Points, in no order, along strands that fork, close into loops and pass close to each other.
In the rows, zero is written as 128.
Two points are linked if the straight distance between their rows is under 121. Some points are linked to none.
z_294: [103 161  91 219  80 123 131  96  98 181 148 123 156 154 119 133 184 144
 151 149 129 143 132]
z_475: [ 67  86 130 135 133 104  64 174 140  68 155 113 124 182 108 110 125  94
  95 123 139 120 186]
z_811: [106 148  86  88 131 128 129 171 110 111 170 203 120 155 114 147 131 140
 109 132 135 122 102]
z_480: [140  96 121 116 113 184 110 150 109 155  87 159 171 111 118 103 107 136
 119 172 157 162 124]
z_806: [182 151 122 142 181 204 154 137 119  96 148  79 118  93 154 117 123 118
 115 150 150 154 172]
z_418: [155  90 188 122 152 135 148  93 182 160 131  63  91 113  96 130 124 126
 115  83 119 114 125]
z_741: [ 90 118 145  97 121 101 117 169 142 153 120 162 129 133 135 139 107 121
 118  80 151 131 111]
z_492: [137 148 112 144 137 135 152 103  92 108 196 158  56  97  98 127 134 140
 104 132  84  85  98]
z_672: [108 155 126 143  84 110 149 147  68 154 127 191 129 102 129 103 116 150
 158 163 159  85 106]
z_48: [129  86 119 149 125 148 123 136 161 108 159 174 109  95 133 111  86  91
  48  69 128 155 106]
z_760: [178 135 103  65 125 182 136 171 138 120 142 123 157 134 135 168 110 120
  88 162 169 177 141]
z_609: [102 136 188 120 124 117 127  91 151 138 139  55  94 131 130 127  84 106
 133 102  60 131 172]
z_401: [194 117 114   4 120 129 112  89 133  94 122 144 136 148 120 141 126 120
 101 147  92 105 106]
z_122: [ 93 133 155 196 137 159 149 125 119 166 126  98 140 106 114  99 122 145
 153 122 135 144 151]
z_624: [123 138 151  72 129  73 134 133 155 146  75  78 124 208 117 149 169 140
 183  93  98 144 136]
z_150: [121 172 111  75 136  66 148 126 129 130 105 132 151 129 165 180 114 132
 192 144 132 111  81]
z_903: [ 65 140 146 181  87  63 159 158  91 137 127 127 150 149 113 110 130 127
 188 107 182  98 153]
z_577: [ 94 147 124 151 138 136 171 118 122 199 136 155 115 130  71 145 159 144
 125  98 125 157  82]
z_497: [143 158 160 109 178 100 148  56 145 126 130 103 103 107 129 118 141 113
 181  88  46 106 109]
z_997: [184 136 120 104 119 148 123 122 123  68 123  65 117 136 174 109 132 132
 121 169  99  94 177]
z_897: [144 134 136 136 156 118 116  76 110 145 104 153 117 107 110  96 173 161
 163 116 110  83 101]
z_415: [ 97 159 137 123 157 148 150 100 141 180 104 126 164  91 143 140  69 105
 147 111 115 175  89]
z_580: [110  94 124 197  93 124 137 114 151 159 149 159  99  98 115 111 115  92
  66  72 135 146 100]
z_511: [ 71 133 123 148 100 144  89  94  76 147 130 165 149 143 101  89 142 150
 117 120  70 138 155]
z_195: [106  99 116 203  78 129 103  91 127 172 106 130 162 149 107 116 179 150
 126 119 145 148 134]
z_510: [166 115 131 134 125 184 138 100 125 195 105 149 154 103 103 124 130 133
 101 156 133 151  96]
z_256: [159 165 106  96 176 191 154 131 110  86 143 127 154  76 157 133  81 103
  98 136 126 146 145]
z_772: [ 67 137 156 193  98  68 159 139 130 124 136 114 130 129 164 137 112 115
 187  97 159  94 127]
z_522: [ 85 118 142 150 149 159 109 118  76 145 105 163 130 121  66  64 156 159
 143 107 108 128 160]
z_389: [112 133 124 141 118 132 146 153 127 183 130 135 129 173  69 159 178 157
 116 147 156 160 130]
z_402: [150 139 136 164 165 133 143 107 157 129  84  85 121 114 151 122 163 160
 193 106 159 122 123]
z_749: [142 146 177  87 141  97 134  81 157 121 116  67  98 140 144 130 120 114
 156 101  47 113 137]
z_717: [205 116 124 123 136 175 134 134 151  68 124  67 120 115 168 126 132 127
 108 168 150 119 173]
z_791: [145  64 192 120 133  94 120 119 169 122 137  82  71 125 114 117 143 147
 133  72 124  87 143]
z_836: [ 87 133 120 130 153 113 142 193 139 119 128 170 129 138 132 150 108 106
 116  68 179 162 119]
z_983: [123 167 132 154 186 153 150 106 111 133 136 106  89 130  99 114 171 157
 138 104  88 148 148]
z_573: [175 178  66  67 154 167 129 117 116 112 143 136 131 151 124 161 156 139
 120 153  99 144 124]
z_679: [160 175 122  88 155  86 108 137 110  97 106 162 176  57 146 177 106 119
 115 153 122 102  49]
z_455: [159 103 162  74  89 126 123  99 130 146  83  50 137 129 152 114  93 130
 152 185 101 109 136]
z_604: [111 155 135  71 169 123 142 143 118  94 139 140 109 104 140 119  80 122
 157 101 108 101 125]
z_137: [100 139 115 185  93 106 123 115 116 113 189 151 104 137 161 130 133 110
 114 134 104 116 118]
z_837: [123 135  90 207 109 145 146 194 119 123 126 181 124 138 148 119  88  88
  98 125 176 151 128]
z_715: [ 94 150 114 163 109 147 146 132 122 181 127 158 140  84 124 121  65  96
 108 127 125 159  89]
z_179: [ 51 101 130 154 127 115  91 170  80  72 167 137 115 163 105 100  98  83
  96 169 122 108 188]
z_231: [140 127  83 118 169 179  95 113 137 108 124 143 158 131 135 132 136 139
  99  96 127 191 149]
z_383: [153 145 115  85 141 151 138 147 135 122 127 139 160  97 171 163  70 107
 111 153 155 160 108]
z_346: [147  65 157 131 119 120 127 135 151 121 143 147  80 115 115 115 134 145
 112  97 144  86 120]
z_309: [131 108 111 185  96  92 119 136 141  93 156 128 107 148 162 135 183 134
 137 122 153  98 141]
z_909: [ 88 121 154 129 193 145 134 189 109 112 147 124  85 139  60 121 149 126
 110 116 150 138 169]
z_876: [104 113 164 223 128 154 188 108 170 172 115  74 144  96 104 135 108 137
 144 130 141 149 118]
z_666: [ 53 110 137 102  96  95 115 177 120 141 124 147 157 172 123 147  90 113
 133 135 157 145 153]
z_870: [122 124 141 146 188 167 154 185 111 125 120 136 105 119  90 114 162 163
 146 103 173 152 150]
z_759: [165 115 112 120 142 148 115  83 154 107 150 152 130  68 150 118  92  86
  74 108 118 128 102]
z_862: [137  79 151 173 103 106 116 161 138 130 125  67 116 179 112 121 173 143
 118 177 162 104 161]
z_131: [ 96 172  93 137 118 126 142 171  58 119 149 201 128 139 117 110 119 143
 150 157 144 120 122]
z_209: [134 171  79 132 108 107 131  88 127 176 106 161 170 137 133 160 173 133
 160 145 145 134  68]
z_849: [ 90 160  91 160 112 110 161 170 143 161 108 171 171 146 132 154 122 110
 144  84 196 166 109]
z_208: [ 95 120 137 194 130 180 150 143  67 163 109 153 122  91  77  83 132 142
 137 135 137 145 138]
z_296: [116 173 125 128 176 120 170 171 130  82 150 146  94  82 169 125  94 121
 151 114 145 109 134]
z_588: [160 177  91 106 138 133 119  86 128 133  79  86 183 119 164 152 139 131
 174 196  91 145 116]
z_72: [174 101 127  67 120 101 105  97 159 115 117 131 139 134 157 147 131 140
 142 142 116 113  97]
z_788: [193  79 129 123 104 139 110 118 150 126 145 107  83 159  98 127 185 151
  73 153 112 106 142]
z_143: [107 129 169  88 131 130 109 116 129  89 163  83  99 127 127 100  71 101
 109 100  59 111 186]
z_605: [107 144 126 145 108 139 123 137  86 150 162 117 104 159  82 129 139 134
  93 189  84 138 158]
z_842: [131  84 104 122  76 109 106 160  80 128  81 180 163 154 122 105 150 161
 161 141 199 112 134]
z_82: [129 116 120 116 137 118 100  94 110  83 108 184 148  53 152  77 111 122
 140 114 102  60  95]
z_664: [118 165 137  87 177 136 141 120 110 122 126 121 107 126 117 133 122 143
 162 106 100 149 141]
z_242: [114 164  71 119 133 127 106  96 111 139 102 197 184 125 145 140 162 127
 141 120 129 162  85]
z_291: [195 183 104  73 165 160 135  84  97 134 127 140 141 108 102 153 166 138
 118 182  90 130 103]
z_297: [161  98 142 152 129 133 153 145 163 130 100 144 107  97 139 119 137 128
 126  91 189 117  91]
z_658: [142 142 124 170 173 117 141  93 137 133 104 145 126 103 137 116 194 148
 181  85 137 109  94]
z_804: [153 151  91 157 163 202 116 109 113 118 111  94 147 135 141 127 153 137
 114 140 123 177 175]
z_558: [135 147 107 146 140  96 149 160 129  79 152 162  97 117 172 136 141 145
 147 101 151  97 129]
z_507: [168 114 118  84 120 154 125 186 147 131 162 110 122 174  98 170 129 123
  43 162 153 153 165]
z_31: [163 142 110  24 109 131  89  97 123  79 136 121 141 132 141 120  85 105
 109 144  59 104 136]
z_926: [140 184 117  49 157 129 118 139 111  97 119 108 119 170 111 134 142 153
 158 134  76 139 142]
z_574: [142 188 126 114 134  92 138 113 101 130 126 173 142  50 143 158  96 109
 133 184 121  82  59]
z_922: [ 84 161 140 150  75  62 163 135 128 151 157 150 132 114 177 137  88  93
 151 116 143  94  94]
z_372: [157  79 160 148 127 149 130 168 132  71 161 128 102 101 149 100  64  99
 100 122 149 118 156]
z_645: [188  77 147 105 118 185 139 107 119 144 134 117  95 134  63 117 155 148
  64 134 144 129 132]
z_670: [164 148 127 139 150 141 142 144 157 129  69  52 134 142 151 153 155 156
 182 135 140 148 155]
z_202: [130  76 127 125  60  84 114 167 170 144 159 128 119 174 140 179 136 120
 100 157 146 122 124]
z_879: [ 50 125 150 182 139 126 117 142 116 139 129  88 143 145 123 117 108 112
 143 135 140 144 190]
z_270: [134  89 169 181 121 133 156 101 192 165 109  45 128 135 111 143 126 149
 148 109 125 140 134]
z_755: [ 60 141 135 186 101  87 161 157 116 167 116 142 166 156  84 131 154 130
 164  88 200 144 125]
z_736: [ 79 125 158  90 138  90 119 111 162 176  78 106 142 182  84 142 146 136
 168  71  94 156 130]
z_673: [110 164 112 144 154 140 134 101  80 125 176 161  69 126  87 114 171 158
 125 119  75 112 126]
z_134: [136 156 128 122 112 104 139  94 115 110 203 134  84 106 143 142 109 120
 108 153  82  85 100]
z_288: [201 104 123  90 106 157  81  76 149 105 117 105 114 164 119 106 168 127
  76 123  77 129 145]
z_598: [120 153 109  77 109 146  92  92 106 120 129 156 157 123 162 106  98 129
 128 168  74 130 133]
z_904: [137  87 108 128 104 152 118 163 118 157  75 167 173 142 128 115 137 145
 148 152 205 156 120]
z_689: [119  80 140 105  68 101 110 112 173 179 121 122 148 175 129 159 130 129
 121 134 139 145 115]
z_822: [102 139  99 175 127 168 143 163 102 150 149 167 138 118 130 113  85 102
  91 143 139 185 117]
z_460: [142 180 123 142 114 117 154 104 101 154 169 143 114  63 156 144 102 114
 112 204  99  86  79]
z_628: [ 59 146 108 161 120 147  92 102  87 111 121 186 158 112 150  79 100 119
 129  86  91 154 141]
z_133: [140 180  78 192 107 132 144  79 131 167 141 129 174 116 147 158 175 142
 139 169 128 138  75]
z_468: [109 160 132 123 161 102 136  92 147 140 127 121 155  98 174 166 101 113
 162 111 106 132  79]
z_623: [151 117 131 132 161 123 104  75 142  83 139 155 134  31 167 105 104  93
 107 105  97  83  78]
z_92: [ 73 124 178 121 134  89 139 140 164 183 132  89 117 172  85 162 128 133
 141  90 107 139 135]
z_913: [150  87 153 100 141 139  84  73 118  97  97 146 127  89 133  81 128 147
 145 123 112  72 118]
z_820: [115 111  91 201 145 140 126 189  99  50 164 183 110 131 142 117 104 103
  97 124 147 135 144]
z_778: [156  90 146 138 116 176 128  99 148 201 121 108 120 125  86 125 146 149
  92 135 122 152 123]
z_90: [123 108 111 121 134 155 125 191 118  61 171 156 118 130 141 119  91 105
  94 130 146 136 156]
z_545: [144  97 121 210 104 119 125 160 138 106 152 109 107 161 128 129 175 123
 117 161 179 118 155]
z_17: [159 117 129  60  84 114 119 158 150 121 156 118 118 178 122 172 118 138
  81 164 140 119 121]
z_339: [143  88 131 101  93 113  98  85 160 164 118 152 172 137 149 143 141 130
 128 122 125 140  90]
z_438: [151 121 114 100 152 158  75  77 161 114 117 117 140 139 138 118 153 122
  99  91  80 174 153]
z_328: [163 157  65  94 116 135 114 142 131 133 155 182 122 157 143 162 166 141
  88 155 132 139  93]
z_26: [143  78 162 146 134 135 130 161 125 117 118  52  85 148  84  92 152 133
  91 161 149 106 188]
z_47: [176 136 182  72 117  87 146 114 169 129  85  43 103 173 125 130 148 121
 158 101  71 131 132]
z_636: [145 107 134 130 178 143 148 182 137 115 101 161 112 104 133  94 138 150
 136  82 207 125 134]
z_252: [ 82 115 145 129 103 116 111 147 104 131 117 132 145 130 149 105  83 128
 165 141 137 134 175]
z_599: [102  74 133 226  86 120 122 119 126 166 151 138 137 126 100 106 144 115
  99 121 150 137 118]
z_920: [ 88 112 128 126 180 117 111 178 141  78 154 103 102 161  94 141 137 105
  93  99 151 129 184]
z_725: [133  96 174 115 121 128 118 130 132  69 156  97 108 102 166 102  65 107
 115 135 115  80 171]
z_286: [163 122 168 104 105 117 127 142 148 111  95  28 115 136 154 105 108 133
 147 158 111 107 175]
z_168: [164 148 122  56 151  99 158 135 162 160  98 109 148 149 140 200 127 127
 183 144 136 147  95]
z_600: [ 72  98 155 109 128 102 130 168 138 175 152 130 113 182  47 155 144 134
 101 118 145 141 121]
z_980: [187 124 121  95 152 136 124 148 123  57 119 135 117  76 163 110 125 145
 131 149 150  55  99]
z_531: [122  94 103 100  59  77 104 148 112 113 106 147 150 172 159 126 153 150
 161 136 190 103 138]
z_51: [133 140 123 106 108 123 118  86 102 147  86 105 165 109 149 126 110 134
 175 182 100 127 116]
z_610: [130 118 153 136 122 106 112 141 171 117  87  24 133 163 160 142 127 134
 155 139 131 153 176]
z_107: [104 142 116 103 157  87 106  88 152 112 106 168 154 103 168 146 117 102
 172  57 128 135  90]

A fork is a point with three links, a tip a point with one. Leave the first point through the second and follow the links. Name the first fork or tip that comes.
z_580 / z_48: z_286
z_288 / z_788: z_531
z_82 / z_623: z_242
z_822 / z_837: z_749
z_90 / z_820: z_468
z_842 / z_904: z_806
z_179 / z_475: z_122
z_760 / z_507: z_51
z_122 / z_879: z_922
z_47 / z_624: z_577

How many points has the smallest loop of links through each point below? Write 0 if it is on no loop.
z_309: 10
z_480: 0
z_286: 18
z_836: 0

A tip is a point with one link. Name the tips that can be reached along the links from each point below, in the order of the rows.
z_209: z_588, z_242, z_531
z_131: z_672, z_679, z_291, z_26
z_849: z_179, z_922, z_628
z_90: z_577, z_497, z_168, z_107

Name the points in between on the shortest way along the links from the first point to the second, in order.
z_836 / z_418: z_741 > z_666 > z_252 > z_879 > z_122 > z_876 > z_270
z_510 / z_717: z_778 > z_645 > z_788 > z_288 > z_438 > z_231 > z_804 > z_806
z_645 / z_82: z_788 > z_288 > z_438 > z_231 > z_804 > z_806 > z_717 > z_997 > z_286 > z_610 > z_670 > z_402 > z_658 > z_897 > z_913
